A landscape with many valleys, sampled at points; each row gives a point and its height.
From any point a ball rolls to the lowest of the 6 points nearest to it. It stops when none of these is lower. Distance is the straight distance between rows; heights are no part of it.
(967): [132 153 143 123 110 178 152 138  86  82 105 130 120 119 147  83 162 137
 113 109 101 152 131 124 113  99 130 190]  h=259
(1747): [147 149 120 122 119 178 149 128  87  98 100 138 108 124 128  76 180 172
 113 114 110 135 148 117 139  83 118 216]  h=154
(336): [125 108 160 124 111 143 122 152 148 144 128 107 140 140 151 143 121 121
 126 125 126 136 110 119 114 134 142 138]  h=211
(125): [120  65 145 141 137 153 102 169 146 163 154 105 118 125 138 171 102  89
 146 117 128 145  95 121 110 123 159 115]  h=227
(466): [ 98 142 121 106 141  72 130 110 157 175 139 141 103 178 125 190 150  99
 125 112 182 125 127 133 124 143 126  89]  h=116
(1284): [152 125 127 148 125 125 109 129 143 139 136 123 150 121 132 142 137 139
 144 159 129 128 133 162 148 139 130 109]  h=307
(593): [107 172 109 116 196  51 178 100 109 129  88 141  74 162 140 104 154 111
 110  81 163 104 164 101 141 113  88 103]  h=190
(1973): [119  69 146 161 114 197 101 156 126 120 130  89 141 104 119 115  86 112
 133 108  65 153  97 130 119 123 159 143]  h=418
(1423): [122 151 148  93 132 154 166 136  97  86  69 136 112 142 133  77 178 152
  96  82 134 158 142 115  81 108 120 190]  h=329
(428): [149 134 110 145 113 134 140 102 114 111 121 142 153  97 147 115 107 151
 133 139  98 104 157 122 175 113 109 140]  h=298
(40): [165 200 133 132 120  96 178  83 107  95 109 166 135 108 117  89 116 138
 126 151 104  90 160 149 150 107  91 145]  h=254
(231): [121  97 132 139 116 135 110 143 159 140 143 111 121 147 133 163 123 124
 146 158 140 152  99 148 120 126 149 104]  h=27
(1879): [128 228 133 148 147  77 163  84 137 101 110 164  91 141 116 114 111 105
 111 112 152 108 178 121 116 132  80 116]  h=104
(1055): [145 117 139 128 124 158 148 142 104 109 120 118 143 129 155  94 151 148
 134 120  98 143 145 123 126 119 129 165]  h=237
(1508): [141 207 128 130 126  84 134  77 147 114 122 173 126 139 112 116 131 128
 127 140 147 122 124 181 127 148 101 100]  h=158
(550): [149  70 105 135 116 152  90 138 146 147 181  92 133 115 144 162 104 120
 148 143 131 133 136 113 147 151 132  92]  h=381
(295): [119  40 123 121 154 155  92 176 117 155 168  90  98 107 127 161  86 105
 127  95  97 121 131  84 136 153 159 125]  h=314
(833): [ 93 190 131 126 151  59 130  93 149 147 121 144  89 160 130 168 128 112
 109 116 178 121 129 150 125 134 118  81]  h=86
(1664): [141 110 100 128 166  90 141 126 120 143 147 136 111 124 166 149 135 149
 129 112 116  99 177 101 177 126 104 102]  h=156
(114): [115 117 159 118 126 151 138 152 108 122  99 125 147 138 153 105 158 127
  99 112 128 143 122 121  83 116 148 167]  h=305
(1696): [152 168 115 133 101 134 175  93 104  97 105 155 144 101 144  86 135 149
 127 137 101 104 153 135 155 114 104 161]  h=202
(1494): [119  61 134 115 152 139 111 162 134 169 144 108 122 139 151 177 115 122
 128 113 130 124 134 110 133 131 141 106]  h=174
(1195): [130 138 130 124  78 118 110 123 174 138 144 137 158 133  95 134 152 108
 165 164 167 145  53 184 115 124 161 117]  h=446
(477): [152 150 112 140  93 175 162 109  92  80 111 138 154  97 130  76 130 160
 127 125  69  93 148 127 172 108 123 206]  h=205
(1216): [147 171 120 141 136  96 143 111 133 129 130 154 141 107 139 124 124 141
 138 132 111 101 149 134 159 127 103 105]  h=170
(1403): [171 216 116 130 112  85 150  73 124  86 122 180 144 117  97  92 107 135
 115 167 123 110 147 179 151 113  94 120]  h=312
(396): [138  89 125 157 114 156 116 136 129 134 165 104 153 107 150 135 102 136
 139 141 118 140 123 126 150 142 138 119]  h=443
(1833): [140 186 135 125  94 125 153  97 136  90  94 160 167 140 116 114 138 151
 111 159 123 134 127 176 113 148 110 143]  h=499
(829): [110  84 117 182  92 210  97 151 137  89 159  78 142  88  96 111  53  88
 135 108  59 142  95 131 131 131 153 138]  h=520
(1922): [148 112 112 138  75 148  99 120 148 125 146 129 177  99  90 108 121 133
 145 194 130 145  71 184 138 124 144 136]  h=848
(1781): [113 188 144 119 112 102 162  97 128  94  72 152 146 144 127 129 146 138
 108 116 135 147 144 140  85 142 107 139]  h=241
(1622): [119 111 118 111 139  99 103 117 164 185 158 127 117 154 138 202 136 108
 148 151 168 122 113 134 144 125 128  87]  h=169
(389): [113  62 170 114 136 153 119 159 123 170 119  93 121 161 121 158  95  88
 144 125 127 140  94 128  81 133 152 114]  h=234
(284): [159 218 133 133 129  71 140  90 130 129 128 165 127 125 103 117 119 129
 134 143 137 108 156 158 154 125 104  98]  h=163
(73): [ 97 147 133 103 171  94 157 125 100 124  88 133 111 167 147 108 163 142
  96  80 158 125 146  93 116 121 108 144]  h=192
(279): [ 98 125 164 128  90 140 118 140 146 138 104 117 139 153 118 131 128 106
 137 159 143 159  96 157  81 128 150 135]  h=442
(87): [143  79 101 122 153 155 127 148 111 141 162 109  94 117 159 129 140 153
 114  95 113 110 144  66 143 121 118 138]  h=175
(718): [130 137 149 129  67 148 110 148 152 131 112 127 156 139 103 125 151 116
 149 162 156 163  76 192  77 129 158 129]  h=625
(674): [146 148 116 137 103 107 110 104 146 114 133 149 166 109 123 133 131 139
 126 173 129 140 117 179 146 138 134 107]  h=362
(488): [124  95 132 115 161 123 137 142 111 163 139 124 131 144 170 153 140 130
 112 116 140 114 140 103 129 137 132 112]  h=85
(1571): [134 130 117 104 162 141 146 154  83 131  89 136  83 154 127  85 190 154
  91  99 145 125 132  82 128  99 114 147]  h=143
(1100): [122  46 118 133 136 176  88 182 124 138 171  93 110 100 132 149  72 107
 123  92  85 140 119  89 143 153 160 127]  h=345
(1413): [145 134 112 142  98 128 108  91 139 126 150 129 160 103 121 122 118 153
 137 156 112 120 128 158 174 137 113 115]  h=413
(448): [110  48 128 144 122 190  99 170 136 123 161  81 126 100 102 135  57  95
 130 117  76 167 101 118 112 130 175 121]  h=445
(1762): [119  51  81 132 121 168  99 147 137 148 199  91  97 110 114 158  69 123
 121 125 103 128 146  79 159 192 128  99]  h=473
(764): [136 102 110 141 147 156 123 139 103 128 146 103 114 109 144 102 147 165
 112  97  88 100 153  68 152 103 125 173]  h=122
(1818): [130  48 124 123 172 139 110 158 118 156 164 119 123 115 162 157 117 142
 122 106 116 104 140  77 141 148 137 123]  h=243
(572): [125  58 123 140 134 161 109 157 113 123 161 102 112 101 156 129  97 130
 125 109  89 129 144  87 146 152 146 129]  h=315
(862): [128 164 123 130 114  98 112 102 173 141 154 153 140 128 113 154 153 120
 153 160 167 138 116 176 135 137 121  97]  h=172
(164): [109  75 173 129 120 152 110 161 123 139 117  97 137 135 148 149 111 102
 133 134 117 155  96 144  83 126 153 134]  h=244
(1433): [120  79 155 119 145 128 114 172 121 158 123  94 113 143 149 145 118 108
 122 114 129 133 111 123  95 137 151 132]  h=115
(1860): [132  52 136 117 155 154 102 181 117 157 150 102 108 124 130 165  88  90
 125 102 111 120 113  97 112 145 158 114]  h=258
(1033): [133 116 104 135 157 122 149 142 113 128 132 134 104 112 162 100 165 170
 127 109 109  87 179  72 154  92 107 147]  h=121
(818): [129 108 122 170  89 198 124 113 105  91 143 118 159  92 136  85 116 139
 124 133  81  99 129 116 153 129 127 175]  h=452
(762): [139  75 106 146 105 162  80 153 166 145 179  93 135 123 105 164  98 114
 164 156 134 157  93 134 132 149 161 104]  h=311
(1394): [106 189 126 118 179  63 164 102 106 112  88 143  98 158 134 124 130 127
 115  86 161 128 165 109 110 139  89 126]  h=159
(660): [ 81 189 133 125 139  44 131  92 141 132  99 146  97 174 122 163 122 122
 105  97 185 107 140 141 109 136 115  91]  h=89
(1005): [115  67 172 125 132 171 114 186 125 133 114  96 122 123 136 126  88 102
 133 100  99 141  82 126  82 116 162 145]  h=359
(1636): [123  48 132 133 133 181  93 181 133 143 144  89 122 107 114 148  65  93
 142 115  85 144  89 120 114 139 164 127]  h=401
(1942): [136  90  86 135 144 147 130 139 104 129 154 120  88  97 153 102 128 163
 122 106  94  97 167  52 175 118 101 155]  h=195
(458): [130 122 109  98 196 109 156 139  89 147  98 122  83 174 125 104 192 153
 101  65 161  96 139  58 131 106 111 127]  h=207
(1968): [118 139 145 127  79 106 106 137 167 134 135 136 144 135  68 114 148 103
 168 172 173 170  38 182  74 117 174 119]  h=627
(1738): [117  60  92 128 135 168  88 166 121 134 183  95  89  86 127 144  70 108
 101  98  78 123 153  77 149 180 150 123]  h=409
(1983): [143 131 139 129 114 138 156 115 116 111 111 137 166 115 141  97 139 154
 131 138  92 128 142 151 141 126 117 148]  h=340
(509): [146 170 128 130  96 153 166  99  99  94 105 146 175 101 110  89 128 146
 115 141  92 100 134 148 145 117 100 177]  h=356
(362): [121 110 154 110 138 165 132 159  85 121 108 110 116 135 142  98 168 135
  97  96 113 150 108  99  95 104 149 177]  h=309
(1381): [136 113 111 155 128 148 143 114 110 118 141 127 142 101 159 101 123 177
 131 130  83 102 151  99 168 118 112 149]  h=230
(1222): [152 153 133 132 118 111 144 107 143 118 132 142 150 130 139 126 138 138
 135 149 125 120 136 161 137 141 114 116]  h=247
(266): [138 122 127 157  85 161 111 120 128 123 146 110 172  98 118 113 108 135
 138 160 103 129 109 157 158 127 131 141]  h=551
(637): [154 105  88 158 110 141  96 127 150 136 168 106 141 110 127 155 105 137
 146 162 115 113 134 125 174 155 141  98]  h=377
(1389): [130 191 144 126  99 109 125 100 147 102 109 154 147 150 114 137 137 118
 118 159 157 140 111 174 108 153 130 120]  h=308
(2): [155 172 125 138 154  75 141  95 143 148 139 145 105 105 157 135 113 131
 149 137 126  98 174 126 171 124  91  83]  h=132
(1617): [138  69  88 140 134 127 101 127 141 159 181 111 112 109 134 173 107 151
 141 146 123 105 155 101 162 162 123  92]  h=291
(1849): [141 127 106 126 112 114  86 137 182 144 189 146 143 117 105 145 148 123
 173 164 175 135  79 151 153 146 149  98]  h=276
(533): [115  63  99 142 105 176  87 155 129 119 178  87 117  98 137 140  65 118
 125 125  87 126 134  95 158 169 142 116]  h=415
(1590): [124 189 137 122 144  94 155 117 146 132 104 159 131 141 131 134 137 125
 101 124 138 123 146 144 103 133 117 121]  h=108
(813): [122  95 112 163 108 170 108 122 120 104 155 117 149  96 138 117 106 157
 123 140  96 114 136 114 161 137 123 142]  h=349
(568): [134  89 118 159  75 191  89 128 142 117 158  85 177 100  91 111  83 115
 150 172  90 137 101 152 142 128 152 128]  h=709
(259): [ 78 113 115  89 120  84 113 138 150 192 144 143  96 194 118 204 133  83
 147 145 189 118  85 140 108 116 158  92]  h=261
(1204): [127 156 160 136 110 126 132 136 146 109 103 136 147 151 118 121 139 125
 122 155 130 148 118 167  89 141 127 132]  h=411
(654): [129 158 125 107 142 145 167 118  95  95  83 140 116 137 140  71 187 158
 111  91 131 147 147 113  97  97 109 187]  h=233
(1875): [109 181 135 131  92 100 108 118 154 119 108 148 143 150  81 142 159 115
 134 155 170 159  84 186  89 142 141 110]  h=347
(180): [132  76 129 144 124 188  98 164 118 121 152  98 113  98 144 118  94 116
 122 102  75 125 126  94 146 124 136 150]  h=313
(1291): [155 114 127 155  79 155 100 131 150 123 138 114 169 113  88 117 124 120
 139 182 136 158  88 173 120 126 154 127]  h=643
(1211): [ 95 187 136 117 102 100 115 111 157 116 123 159 142 147 106 141 148 109
 134 146 176 149  89 180 107 153 130  99]  h=255
(1142): [134 132  85 132 135 107  99 104 168 163 176 135 113 103 117 185 145 129
 165 152 153 119 131 144 174 134 126  73]  h=176
(911): [143 215 139 125  87 103 121  99 135  81 102 170 150 128  80 115 128 127
 107 169 136 136  99 183 104 146 121 110]  h=538
(1899): [140 152 104 126 123 140 163 118 107  98 106 142 134  93 146  81 170 163
 132 110  95 102 163 118 164  93 108 182]  h=72
(1292): [146 193 136 115 133 118 174 100  98  91  97 159 132 114 133  83 147 141
 125 130 112 118 170 138 137 106  91 163]  h=155
(92): [131  78 108 137 142 151 127 130 112 130 163 125 114  91 156 123 105 162
 131 118  83 104 166  71 164 133 112 125]  h=270
(1417): [120 195 139 102 124 124 179 107  99  65  52 144 140 134 114 104 153 159
 124 119 120 136 163 135  92 139 107 171]  h=425
(1808): [111 165 123 128 132  79 110 103 166 153 152 153 116 154 139 165 144 105
 131 131 167 127 120 154 131 139 125  75]  h=110
(1649): [131  69 128 115 187 141 123 161  96 165 137 109 113 135 141 141 141 144
 106  87 122 104 131  61 129 132 135 132]  h=171
(1596): [110 182 159 107 120 124 163 119 105  78  66 135 133 151 115 115 172 138
 111 102 141 153 144 131  66 140 114 179]  h=363
(709): [140 104 140 139 106 168 124 140  95 105 119 121 132 106 149  87 122 155
 108  95  94 128 131 104 134 103 135 185]  h=285
(1951): [130 138 150 127 101 120 137 125 140 138 108 134 161 149 140 146 145 128
 114 154 125 155 117 155  97 130 121 121]  h=278
(1031): [115  92 134 183  73 200  98 132 129  97 157  98 178 101 112  90  80 125
 130 153  82 117 105 127 146 131 142 142]  h=574
(1237): [106  83 160 115 113 138 105 150 168 176 135 109 118 161 107 161 111  92
 154 157 152 138  71 151  86 120 155 115]  h=218
(594): [152 104  97 111 160 134 143 142  97 130 116 133  80 117 140  84 165 162
 114  96 116  97 151  70 159  79 109 153]  h=67
(756): [153  99 116 151  80 164  79 137 168 134 171 101 153 101  90 123 102 116
 164 173 156 138  85 155 159 141 155 119]  h=601
(1519): [117 114  94 115 130  93  92 123 186 161 170 143 130 118 114 177 149  97
 172 156 177 146  91 156 148 131 147  88]  h=216
(1290): [ 76 201 132 128 168  46 132  78 123 114  84 135  72 170  97 134 121 110
  94  90 187 121 163 118 113 146 101 106]  h=113
(820): [122  67  90 138 124 170 105 146 116 128 183  87 107  92 132 140  87 139
 126 114  91 117 145  79 161 182 133 125]  h=412
(337): [137 183 116 143 169  59 181 105 132 130 109 150  95 132 135 109 123  99
 134 107 130 103 186 115 150 118  82 104]  h=142
(119): [112  96 145  88 178 116 148 145  98 173 128 114 126 174 145 136 150 129
  99  98 160 104 119  80 113 118 137 113]  h=166
(580): [135  75 156 136 110 178 101 147 154 153 141  94 133 131 125 138 101 103
 156 153 108 159  92 156  96 114 161 120]  h=483
(1399): [120 198 128 142 139  73 120  86 157 127 121 160 119 131 122 145 137 111
 121 139 154 126 129 163 132 138 109  77]  h=96
(1564): [121  55 149 108 174 150 115 173 104 178 137 106 105 133 136 150 133 111
 110  81 118  98 105  64 127 120 156 134]  h=223
(1937): [131 124  98 137 156  86 120 111 161 156 155 137 117 124 145 178 126 133
 138 140 145 113 149 135 155 141 121  77]  h=139
(620): [118  46 112 124 129 156  97 163 146 169 179  93 109 125 121 187  85 105
 146 134 124 146 115 119 139 152 154 106]  h=252
(1730): [113  95 132 113 117 127 123 141 157 182 146 127 119 158 126 179 133  98
 136 142 170 145 106 152 115 119 148 107]  h=167
(388): [ 87 221 151 121 126  75 133  82 133  77  78 169 118 150  87 146 117 119
  95 109 174 140 139 151  74 161 108 126]  h=268
(398): [139 151 121 115 134 101 152 121 120 110 107 141 138 123 153 122 141 149
 117 124 121 111 168 123 143 127 107 124]  h=117
(1856): [138 134  93 135 126  96  91 119 168 150 166 137 122 108 123 157 146 119
 159 163 165 121 115 154 161 143 115  79]  h=185
(369): [107  89 138 102 112 118  95 146 163 199 145 114  99 163 112 200 115  87
 159 143 181 138  77 136 109 126 169  91]  h=224
(122): [143 121 136 118 154 143 158 129 107 106 107 136 119 136 153 108 174 152
 110  95 135 119 151 103 130 104 120 151]  h=103
(1240): [130 103 123 112 188 117 151 154 101 143 113 123 106 134 149 122 170 136
 106  87 138  94 138  74 122 111 125 132]  h=199
(18): [126 154 148  97 136 110 153 128 112 111  72 144 139 159 142 108 170 139
 103 107 134 148 145 120  88 123 108 170]  h=239
(232): [113 191 135 136 154  66 147  90 137 139 117 154  94 160 129 143 133 117
 118 130 160 110 162 135 133 142 101  82]  h=63
(748): [ 84 185 153 114 143  82 152 104 127 106  81 138 134 161 124 134 139 141
  99 104 159 147 145 136  79 135 119 140]  h=201
(298): [ 91 163 151 106 159  81 149 115 111 136  95 129 118 179 134 145 152 131
  91 105 172 133 151 118 104 136 115 113]  h=138
(1114): [150 136 150 137  84 155 122 122 140  99 111 139 174 131 111 114 124 128
 138 168 128 153 103 171 110 133 136 140]  h=536
(1294): [133  70 167 155 129 184 117 176 112 131 125  90 132 112 125 120  88 103
 149 102  81 152  78 143  92 106 173 145]  h=444
(193): [132 158 149 111 115 129 155 124 106  87  93 146 156 119 140  96 143 156
 110 123 115 142 150 144 109 123 115 170]  h=310
(1565): [133 131  83 152 140 128 158 128 106 114 135 124 112  90 157  66 131 168
 140 123  89  93 178  75 185  95 105 155]  h=120
(979): [150 170 116 124 167  89 185 105 130 124 101 162 110 112 153  89 139 154
 132 104 114 107 188 117 160 112  93 130]  h=109
(1270): [136 149 118 131 165  93 139 113 139 151 118 140 122 129 161 140 139 146
 124 123 133 110 168 108 161 117 105 107]  h=99
(1420): [157 210 129 153 168  51 164  85 130 139 126 162  80 117 120 101  90  89
 131 133 147  97 171 128 155 126  94  86]  h=144
(1886): [ 96 140 138 107 163  67 155 114 133 148 103 123 116 171 154 153 137 120
 101 114 169 120 145 121 124 135 118  99]  h=105
(985): [ 92 121 118 111  91  97  95 139 181 170 138 136 109 159  96 163 128  82
 187 145 188 159  54 152  95 127 162 121]  h=275
(1271): [132 204 138 118 138  88 177  89 123  96  75 162 132 139 125 114 141 139
 109 125 133 138 154 144 116 134  98 129]  h=217
(1896): [136  83  92 121 172 116 122 128 109 149 147 112 111 125 164 128 130 153
 120 102 113 104 171  74 160 134 110 114]  h=222
(602): [121  82 166 144 127 183 134 159 103 122 132  95 136 117 147 112 106 111
 127 117  88 153 108 144  88 110 158 154]  h=455
(308): [133  65 122 119 166 135 103 150 137 169 171 107 116 128 146 192 110 124
 125 133 133 123 141  84 138 153 150 103]  h=248
(588): [130  99 165 117 163 165 119 170  93 131 127 110 101 135 139 103 140 129
 103  80 111 134 116  87 114 100 138 167]  h=290
(416): [150 208 115 135 122  65 127  90 142 133 142 160 123 113 106 133 124 113
 137 143 137 110 135 154 151 134 111  87]  h=137
(1017): [119 100 147 135  94 141  93 143 169 148 144 107 128 150  92 140 123 109
 177 179 153 159  57 173  83 114 160 128]  h=447
(942): [118  56  77 133 138 163 112 162  97 122 181  95  97  92 149 122  96 145
 120  83  81 113 158  61 156 145 130 137]  h=376
(1615): [117 102 158 106 146 144 131 156  97 139 116 115 131 141 147 117 149 138
 103 110 124 133 122 110 100 110 137 151]  h=221
(1901): [132 144 116 119 193  90 170 130 116 140 109 139  93 132 148 101 158 142
 124  93 131  90 189  96 157  98  96 107]  h=168
(1582): [115 145 136 125 123 102 117 123 145 152 131 133 129 149 139 161 135 120
 126 135 157 139 117 139 124 133 131 100]  h=149
(1375): [138 152 114 109 156 117 167 121 112 100  98 128 116 135 146  93 160 158
 133 109 122 128 169 108 139 100  87 159]  h=32
(1255): [167 200 112 131 117  97 127  76 127 117 143 166 137 109  96 115 117 137
 137 162 116 100 112 173 159 132  95  99]  h=236
(1054): [109 132 118 102 186  83 168 116 111 153 102 138 106 156 148 117 153 144
 103  84 163 104 153  94 137 120 116 112]  h=160
(582): [154 174 101 143  94 124 111  98 145 120 140 145 173 111  96 122 126 134
 143 191 125 114 103 177 163 117 114 101]  h=448
(1694): [119 140 152 126 125 136 142 121  99 132 108 128 140 135 157 133 140 141
 117 118 127 138 133 125 125 127 126 143]  h=226
(1477): [113 111 176 128 129 155 139 164 117 127 112 103 147 154 145 138 136 118
 111 112 131 154  97 140  79 124 163 156]  h=344
(793): [121  73 148 129 129 152 106 157 125 142 151 104 120 119 151 148 105 122
 119 118 100 135 122 108 141 135 154 132]  h=253
(471): [153 208 135 132 143  71 170  96 135 108 101 176 117 129 133  92 115 120
 131 129 106 104 181 129 142 132  89 122]  h=153
(1280): [132  94 132 143  96 171 105 147 150 145 158 103 148 113 123 139 111 123
 153 170 131 148 102 141 131 131 153 109]  h=292
(1061): [107 104 142  93 161  91 139 130 135 184 114 123 120 183 131 181 120 108
 116 116 168 116 113 117 107 126 147 107]  h=161
(508): [143 252 136 140 122  81 160  64 127  78 113 192 120 128  70  98  98 129
 110 145 139 124 154 152 104 149  86 124]  h=463
(1953): [ 97 191 135 101 139 115 162  95 107  78  49 149 117 158 116 119 162 123
 100 103 157 150 155 131  81 135 108 153]  h=325
(248): [139 182 109 144 160  57 130  92 152 152 157 166 106 129 152 156 127 116
 138 142 155  99 152 134 161 127 100  55]  h=98
(1196): [125  70 173 117 120 167 116 160 122 154 115 104 120 142 131 132  88  89
 146 124 111 155  73 153  63 112 160 130]  h=353
(1681): [165 157 104 118  89 124  99  91 135 106 149 162 170 100  72  96 139 134
 123 184 147 127  86 192 169 118 126 111]  h=683
(1023): [110 116 146 115 140 123 145 138 116 144  98 111 127 165 142 149 145 122
 103 116 144 136 121 127  91 127 138 146]  h=229
(414): [139 228 146 110 109 103 165  83 132  65  69 181 142 128  91  98 121 135
 106 136 139 129 148 146  89 149  84 136]  h=482
(387): [102 128 125 104 106 104  97 146 173 161 147 129 122 151 107 164 152  93
 170 151 184 150  67 157 115 125 149 107]  h=265
(647): [144 117 129 141 120 155 136 140 106 106 133 118 145 118 150 103 133 161
 116 121 100 134 154 116 147 116 124 158]  h=235
(1741): [112 134 133 116 153 103 147 118 121 140 113 136 132 144 168 146 154 135
 123 113 141 135 150 123 128 137 124 127]  h=164
(1133): [163 153  82 134 114 115 104 112 159 131 163 150 141  93  97 134 131 127
 159 174 141 107 100 166 183 127 134  91]  h=284
(1206): [134  69  86 125 112 162  82 144 162 139 197  91 118 111 112 170  85 120
 143 152 112 145 131 105 153 170 141 102]  h=424
(204): [ 84 149 133 115  95 104 110 127 172 141 111 146 130 179 117 151 156  97
 134 146 182 149  85 160  90 125 141 116]  h=306
(1040): [ 97 220 148 133  99 105 121  95 137  68  72 172 138 149  78 138 132 134
 114 142 177 150 120 169  57 149 107 128]  h=88
(1890): [109 222 150 110 127  91 152  90 129  56  65 174 136 139  90 119 112 117
 104 116 157 140 152 131  67 160  97 155]  h=396
(846): [124 106 137 120 144 133 138 152 115 141 128 119 143 135 160 138 140 149
 115 116 123 127 138 103 130 131 136 132]  h=145
(689): [153 159 147 124  83 150 138 107 112  91  99 137 178 113 121  97 127 152
 136 152 103 137 138 164 123 130 123 157]  h=46
(874): [159 118  88 134  89 145  81 129 155 135 180 113 187  88  64 103 125 122
 163 178 146 146  74 158 151 109 176 109]  h=872
(35): [124  83 142 153 113 190 101 152 124 116 150  89 140 104 131 125  86 110
 143 117  91 135 121 130 136 133 154 139]  h=346
(1742): [105  88 119 112 128 123  91 145 167 180 151 129 127 151 110 178 131 103
 181 149 172 149  86 153 108 124 166 114]  h=225
(419): [145 134 111 145 145 100 151 124 109 128 128 145 121 109 159 111 137 154
 136 122  96  90 184  97 181 105  97 124]  h=173
(105): [118 149 118  90 175 123 164 134  90 101  73 145 101 154 131  89 177 155
  97  93 155 137 157  93 112 102 109 157]  h=219
(1562): [128  96 162 139 101 167 111 153 133 142 130  94 140 137 110 132 107  91
 154 150 115 156  84 165  83 123 155 142]  h=407
(186): [142 122 139 113 138 158 144 134  89 111 100 123 121 120 147  99 163 157
 111 112 128 134 146 108 122  98 117 177]  h=162
(1060): [135 110 113 138 141 125 115 114 139 146 158 123 141 122 151 169 127 141
 138 139 131 115 149 127 158 135 113 110]  h=196
(1329): [134 119 120 110 187 126 145 151  87 137 110 125  98 157 149 110 178 152
  99  85 148 124 137  87 130 100 118 145]  h=165
(1093): [154 137 100 144  84 128  95 114 151 129 152 135 172 110  80 113 135 120
 150 190 148 125  89 177 145 124 138  94]  h=567
(322): [117  58 135 128 146 166 107 174 119 147 141 104 115 105 148 138 102 126
 125  96  98 137 111  95 133 129 160 144]  h=296
(851): [120  68  94 158  81 201  73 150 145 110 170  77 136 100  86 129  67 112
 150 141  89 141 106 121 151 164 158 111]  h=563
(948): [126 113 171 125 109 174 133 159  96 116  99 111 136 131 140 104 146 131
 111 119 113 157 111 135  90 117 155 177]  h=402
(1528): [135 111 147 159  87 172 117 128 104 106 138 108 171 114 140 102 117 140
 142 145  96 139 124 130 140 119 144 161]  h=367
(5): [143 153 105 132 140 139 167 131  98  96 105 145 106 118 141  68 183 162
 131 101 111 125 172 101 158  76  93 186]  h=93
(663): [156 211 127 119 109  99 181  84 113  78  92 176 142 105  99  92 126 135
 121 142  96 108 156 148 135 131  92 152]  h=341
(287): [119  47 153 109 159 135 105 175 125 183 146 108 109 154 121 187  84  78
 136 117 136 118  93  99 108 145 169 101]  h=328
(296): [121  90 131 130 145 132  96 152 155 163 156 111 126 122 115 175 119 109
 141 155 142 136 110 132 132 150 148 110]  h=83
(1330): [150 129 117 153  92 149 139 108 119  95 137 140 179  93 134  99 124 152
 124 156  92 109 142 131 169 127 118 157]  h=427
(778): [121 166 124 107 152  99 174 122 111 107  92 151 123 152 147 101 182 140
 109  88 139 130 162 120 104 110 104 146]  h=124
(1737): [117 101 184 139 108 156 133 154 116 137 111  86 133 144 124 114 112 102
 143 124 118 167  93 160  70 109 150 145]  h=387
(915): [148 136 100 143 123 137 164  98 101 101 124 152 127  81 148  88 149 167
 144 120  90  89 174  97 183 101 108 180]  h=157

For each start below, name the point where the ball stops.
(266) => (1375)
(1093) => (232)
(1519) => (232)
(1681) => (232)
(582) => (232)
(1528) => (1375)
